Points, in no order, along strands that fork, close into loops and pass close to each other.
In the rows, zero is written as 128.
Points whose rows are less than 104 apart are linked; no others are. Some points are linked to none.
j_384: [127 125 138 150  93 120 116 151 182  93 186  83 120 149 107  58 118 115
 114 114]
j_399: [ 89 116 117 122 106 141 132 141 130 114 116 142 103  85 141 172  81  93
 107 131]
j_675: [103 207 150 152 116  79 107 143 147 146 116 176 172 177  94 133 149 121
 142 120]
j_881: [163 140  83 140 124 105 148 106 115 152 161 112  76  69 148 164 139 105
 122 145]
j_781: [130 164 124  87 121 129 197 113 127 165 178 122 169 121 100  59  91 136
 128 143]
j_34: [ 97  80 109 109 136 111 148 139  84  97  95 160 108 130 181 173  65 136
 161 102]
j_687: [159 131 125 128 148 153 133 123 165 157 171 109 142  53 146 102 134  91
 167 154]
j_87: [ 83  51 126 139  97 143 138  86 121  84 136 133 120 115 152 138 114 130
 139 166]
j_135: [114 135  98 117 132 136 130 114 173 165 108 159 119 118 179 116 128 107
 111 135]
j_265: [139 137 108 146 159 132 115  90 156 150 119  94  83 108 160  92 167 139
 160 151]
j_809: [147 150 133 108 149 124 112 123 160 144 161  81 136  72 157  65 111 103
  75  72]
j_586: [128 120 137 120 192  89 122 106 121 132 116 109  81 153 153  59 133 186
 154 144]
j_271: [120 117  93 132 120  97 122 124 186 139 136 134 153  97 166  94 126 109
 116 135]
j_312: [147 135 133  96 113 131 127 162 142 144 164 120 119  45 141 153  88  58
  83 140]
j_962: [132 115 118 125 140 121 129 104 161 141 179  93 122  87 145  65 142 150
  92  89]
j_441: [ 77 139 153 149 128 111 109 123  79 114  62 148 115 144  80 175 178 171
 103 124]
j_264: [104 140 136 107 145  93 138 100 111 140 127 126  82 145 110 137 105 133
  92 147]
j_519: [170 147 119  98 105 165 153 119 116 161 171 137 112  90 113 165  96  78
  87 139]
j_47: [145  96 102 131  95 120 108 180 168  95 130 120 191 132 140 105 147 109
 104 114]
j_890: [114  59 155  98 160  93 138 135  86 106 109 154  91 117 137 126 110 189
 119 127]
j_185: [113  83 180 114 154 115 120 101 135 108 183 127  69 151 155 126  82 136
 160 168]
j_763: [148 112  88 153  90 133 137  98 110 115  96 148 177 146 176 173 139  83
  88 133]
j_694: [118  79 100 148  96 156 139  95 145 105 149 130 135 100 152 141 126  84
 118 175]
j_56: [116 106 163 136 137 127 131 100 161 112 206  98 113 138 135  82 109 123
 169 166]
j_410: [ 99 167 142 189  82 111  98 162 164 106  96 135 146 181 100 107 187 127
 148 135]
j_744: [118 104  89 141 125 126 141 130  62  96  97 145  62 113 203 179 113 148
 153 110]
j_689: [133  76 130 134 128 118 112 115 125  86 133 107 101 190 111 116 153 179
 134 140]
j_803: [175 219 137 103 141 143 130 146 116 174 138 117 194 138 114  65 146 104
  86  85]
j_851: [ 90 124  96 151 115 129 149 132  56 111  58 136 131 111 112 199 114 124
 136 109]
j_248: [142  87 105 120 139 131 113 158 153 119 130 114 115  82 111 151 141 163
 121  80]
j_33: [147 174 162 120 134 126  80 164 131 149 109 148 159 106 124 166 171 121
  71  68]
j_700: [112 130 110 124 107 151 170 133  18 111  93 153  92 126 116 202 101 125
 122 138]
j_653: [117 135 152 125 150 110 106 119 130 111 128 108  84 180 114  74 148 179
 140 127]
j_824: [158 154 110 156  92 139 135 102  73 129 117 152 161 132 147 206 150  90
  70 102]
j_935: [ 94  86 103 120 107  98 155 115 142 114 129 132 131  99 102 121 145 167
  95 154]
j_381: [111  86 147 105 135 150 148 119  77 115  99 155  88 130  76 147 122 143
 115 194]
j_503: [118 136 143  99 146 128 123 147 148 121 118 146 110 184 105 156  83 116
 162 162]
j_219: [142 113 129 111 124 159 148 127  96 123 110 138 103 144  59 194 128 142
 135 170]
j_602: [132 111 148 137 138 150 154 114 171 179 199 126 179  64 179  72 124 118
 173 141]
j_679: [105 132 149 124 142  90 135 109  87 135  72 159 115 169 109 133 164 193
  76 151]
j_770: [196 203 112  96 158 160 140 143 122 153 140  84 185  93 122  70 124 134
 131  86]
j_634: [170 187 166 148 121  95  63 174 126 123 138 133 206 139 109 115 214  96
 117 109]
j_413: [144  86 169  82 175 158 146 124 116 157 149 158  94 118 138  72 118 187
 168 153]
j_917: [121 154 102 145 110 151 133 101 139 150 100 158 138 163 103 133 169 121
 128 180]
j_740: [196 151 102  95 137 121 150 121 131 159 181 109 153  95 128 130  93  78
 113 129]
j_647: [146 121 150 115 157 166 162 131 150 161 192 116 168 100 144  82 106 158
 209 125]
j_104: [162 243 141 146 135  92 130 129 127 135 139  69 165 183 116  71 101 109
 162  97]
j_776: [136 133 139 118 135 179 142 115 156 148 171 114 108  94  92 104 114 114
 171 180]
j_187: [156 132  98 134 134 105 147  90 152 149 158 103 144 159 162  47 147 150
 145 113]
j_263: [147  77 171  97 150 143 140 132  95 123 183 129  58  96 122 162 112 162
 141 130]
j_837: [130 100 193  91 162 140 171  91 109 155 204 138 111 116 156  80 106 175
 165 161]
j_698: [154 192 148 149 148 124  81 172 164 143 122 124 148 178 116 122 145 111
 153  94]
j_703: [ 96  70 118 124 140 140 127 124  67 100  51 170 111 155 165 151 100 141
 158 127]
j_955: [146 156 132 115 129 109  96 154 162 137 137  99 156 104 144  85 131  61
  69 116]
j_956: [134 116 146 106 145 152 169 140 134 144 182 112 138 119  89  85 125 163
 200 162]
j_951: [131 160 135 139 148 120  96 144 163 133 109 127 133 191 113 141 120 119
 187 128]
j_6: [155 129 112  97 133 125 182 104 140 169 188 138 158  92 112 119  93 122
 145 154]
j_261: [129 142 138 119 120 117  68 167 176 101 120 107 153 149 155 113 102  44
  76 119]
j_865: [137 170 125 165 154 108 107 124 144 130 121  71 108 162  99  84 174 157
 169 121]
j_950: [141 159 116 123 135 109 119 152 161 140 130 102 146 148  95 104 133 127
 118 100]
j_601: [120  63  85 153  90 115 142 143 121  96 127 134 173  60 158 171 117 106
 131 122]
j_665: [137  81 119 117 132 124 110 137 168 125 168 108 119  71 159 120 136 140
  91  72]
j_938: [ 81 166 169 167 117 146  79 120  97 104  82 149 154 138 118 186 137  98
  92  73]
j_211: [121 108 118 126  91 115 129 160 126 106 136 129 144  59 160 171  72  44
  82 148]
j_599: [156 108  91 152 113 138 116 154 131 105 118 119 102  86 166 196 121  88
 157 136]
j_943: [112 100 194  94 156 128 168 112 113 172 209 131 107  96 156 132  81 150
 141 132]
j_686: [125 211 149 138 116 142 146 114 132 115 136  68 116 153 115  26 103 137
 157 114]
j_88: [139  80  71 162 107  94 117 116 154 114 120 128 158  84 186 139 138 125
 125 124]
j_891: [ 67 150 149 151 110 134 109 134 105 110  60 162 156 166  64 165 144 145
 126 140]
j_67: [115 143 139 156  98 155  92 156 126 100  87 149 190 144 102 165 168 116
  95  94]
j_140: [133 114 128 146 102 149 132 121 168 116 191  90 137 138 118  50 136 125
 156 159]
j_766: [154  82 126  86 166 111 133 133  76 138  88 175  81 141 163 145 139 190
 120 122]
j_323: [ 49  97 132 138  90 154 151 141 113 108 138 144 120  42 171 168  85  93
 131 117]
j_864: [114  33 152 134 123 122 156 116  87  89 152 148 108 115 142 161 110 167
 162 177]
j_737: [103  86 152 110 148 143 150 130  64 110  67 187  85 141 139 142  85 137
 124 178]
j_734: [ 87 110 126 141 128 134 138 103  42 110  56 164 144 168 126 183 113 126
 157 114]
j_729: [152  72  91 158 106 124 126 112 139  89 134 111 151 156 124 134 152 146
 139 144]
j_359: [167 203 140 139 117 154 142 143 143 132 140  98 142 183 108  41 115 111
 177 108]
j_874: [108  77 171 125 114 137 122 110 144  94 198 109  94 123 144 167  67 109
 150 142]
j_275: [152 194 132  99 178 139 114 135 136 179  99 121 117 125 109 118 149 151
 153  85]
j_532: [168 198 105 144 162  80 141  81 112 172 142  91 153 140 118 138 136 115
 101 123]
j_415: [184 183 133 128 162 162 107 118 136 161 130  83 133 108 116  97 144 124
 146  90]
j_572: [ 98 123 148 103  94 158 130 182 154 109 114 144 133 168  70  96 124 151
 113 114]
j_788: [128 131 102 139 137 123 127  93 119 149 110 130  62  94 151 146 157 126
 124 152]
j_160: [136 189 112 134 141 123 108 133 127 180  81 179 116 125 156 192 139 120
 138 117]
j_320: [121 139 108 145  99 164 126 103 158 122 120 129 133 124 114 142 145  77
 106 190]
j_872: [157  85  98 112 129 120 148 121  69 124 117 148  77 144 179 191 131 162
 127 107]
j_929: [158 123 113 111 172 132 134 131 127 157 112 100 106 101 103 123 150 179
 152  98]
j_850: [140 107 119 161 111 150  98 140 128  82  94 117 164 174 112 167 152 128
 131 117]
j_111: [ 82 155 145 101 142 136 124 139 123 123  70 160 117 169  73 155 109 136
 137 161]
j_806: [129 114 112  85 135 153 139 112 160 174 131 172 115 125 156  92 126 133
 157 151]
j_554: [137  70 136  98 142 142 151 115 120 149 130 178 110 129 152 123 131 173
 172 164]
j_524: [107 101  90 117  97 142 131 159 151 109  91 158 194 141 139 118 132 131
 105 102]
j_404: [114 130 104 119  95 164 160 124  79 118 122 150  66 100 130 180  95 105
 121 145]
j_92: [ 98 129 128 121 115 150 102 139 151  93 104 142 150 167 163 132  75  73
  86 101]
j_149: [ 86  61 133  97 135  90 146 139 138 125 135 139 117  91 124 127 122 189
 120 119]
j_551: [107 160 156 158 102 123 122 155 138 131 102 145 120 202  88  69 180 152
 161 139]
j_771: [136 172 124 114 146 121  97 160 146 157  78 163 156 135 133 167 131 112
  99  79]
j_283: [174 103 129 115 135 157 127 129 116 120 158 117  73 124 138 180 116 122
 139 107]
j_941: [103 157 134 178 112 145 103 141  69  95  79 121 143 117 126 212 103  62
 117  68]
j_895: [124 115 136  96 161 116 136 125 101 160  92 180 101 163 144 103 144 188
  91 134]
j_395: [ 82  58 178 131 105 177 137 137 134 116 166 139 103  59 133 146 134 155
 134 144]
j_671: [142 240 133 176 123  74 143 109 131 158 124  98 156 167 107  80 158 131
 144 104]
j_407: [134 137 114 174 120 113  97 156  99  94  81 127 176 125 112 223 117  93
 135  95]
j_220: [123  90 117 112  98 125 149 124 155 105 168 139 159 148 118 130  92 121
  94 123]
j_999: [100 127 101 132 120 107 152 104 148 136 123 126 115 137 109  73 151 164
 133 174]
j_231: [148 163 112 185 117 104 100 161 167 119 115  99 150 160  77 105 189 133
 175 135]
j_970: [145  78  72 173  99 122 127  97 132  99 109 126 171 146 179 161 149 107
 138 142]
j_986: [166 184 170 131 149 126  58 190 139 143 113 119 173 111 124 130 186  80
  89  89]
j_735: [ 86 116 144 109 107 157  92 163 154  91  98 138 130 161 118 127  96 120
 106  89]
j_64: [149 118 111 132 175  97 143  84 143 153 152 111  97 132 170  90 130 150
 174 137]
j_201: [150 134 122 126 137 138 108 122 155 125 150 100  99 136 125 132 124 111
 115 117]
j_486: [145 149 120  89 147 110 163  98 123 168 170  99 111  98 118 119  95 141
  83  92]
j_481: [ 64  94 119 118  91 122 141 160 138  99  96 151 140 165  89  84 131 167
 102 138]
j_627: [125 149 115 102 144  99 161 105 127 156 142 124 113 155 102 115 120 164
  59 100]
j_946: [115 137 132 132 137 134 101 108 115 128  90 142 102 173 150 167 144 137
 119 114]
j_755: [172 153 143 158 109 108  67 162 114 104 106 133 204 129 120 160 202  67
 120 146]
j_229: [170 132 100 149 116 115 102 176 139 114 100 115 206 136 117 129 192 107
 101 129]
j_121: [155 115 159  96 152 127 138 107 106 136 199  88  69  89 107 132 102 158
 104 108]
j_462: [ 74 113 105 156  82 135 135 128 138  95  78 149 183 172 113 116 126 124
 101 132]
j_859: [ 98  95 177 131 135 105 146 114 134 143 206 102  90  84 132 177  84 128
 147 141]
j_393: [113 185 136 146 136 135 122 104 154 132 137  79  93 148  98  59 137 125
 160 160]
j_68: [103 150 114 150 135 109 117 108 131 140  86 122 109 141  89 124 176 152
 132 170]

A piece is two or more points that can be reached from each other along the links. Count, over all rows, the pieces, the separate loops (a circle has one, a figure eight two, a Y none), the forks (points with three links) and the tips (points with one).
pieces: 4
loops: 1
forks: 9
tips: 15

How many points has the smallest loop of links through each point below? Write none if it is on no loop.
j_602: 5
j_771: none
j_935: none

Name the points in between on the shortest way along the links from the first point to the second, in order.
j_950; j_737: j_698, j_951, j_503, j_111, j_891, j_441, j_679, j_895, j_766, j_872, j_744, j_34, j_703
j_275; j_47: j_929, j_248, j_665, j_962, j_809, j_955, j_261, j_92, j_735, j_572, j_481, j_462, j_524
j_551; j_56: j_410, j_231, j_865, j_653, j_689, j_729, j_970, j_88, j_271, j_135, j_806, j_554, j_413, j_837, j_943, j_859, j_874, j_185
j_404; j_68: j_700, j_851, j_734, j_703, j_34, j_744, j_872, j_766, j_890, j_149, j_935, j_999
j_763; j_104: j_970, j_729, j_689, j_653, j_865, j_393, j_686, j_359
j_381; j_740: j_737, j_703, j_734, j_851, j_700, j_404, j_399, j_211, j_312, j_519
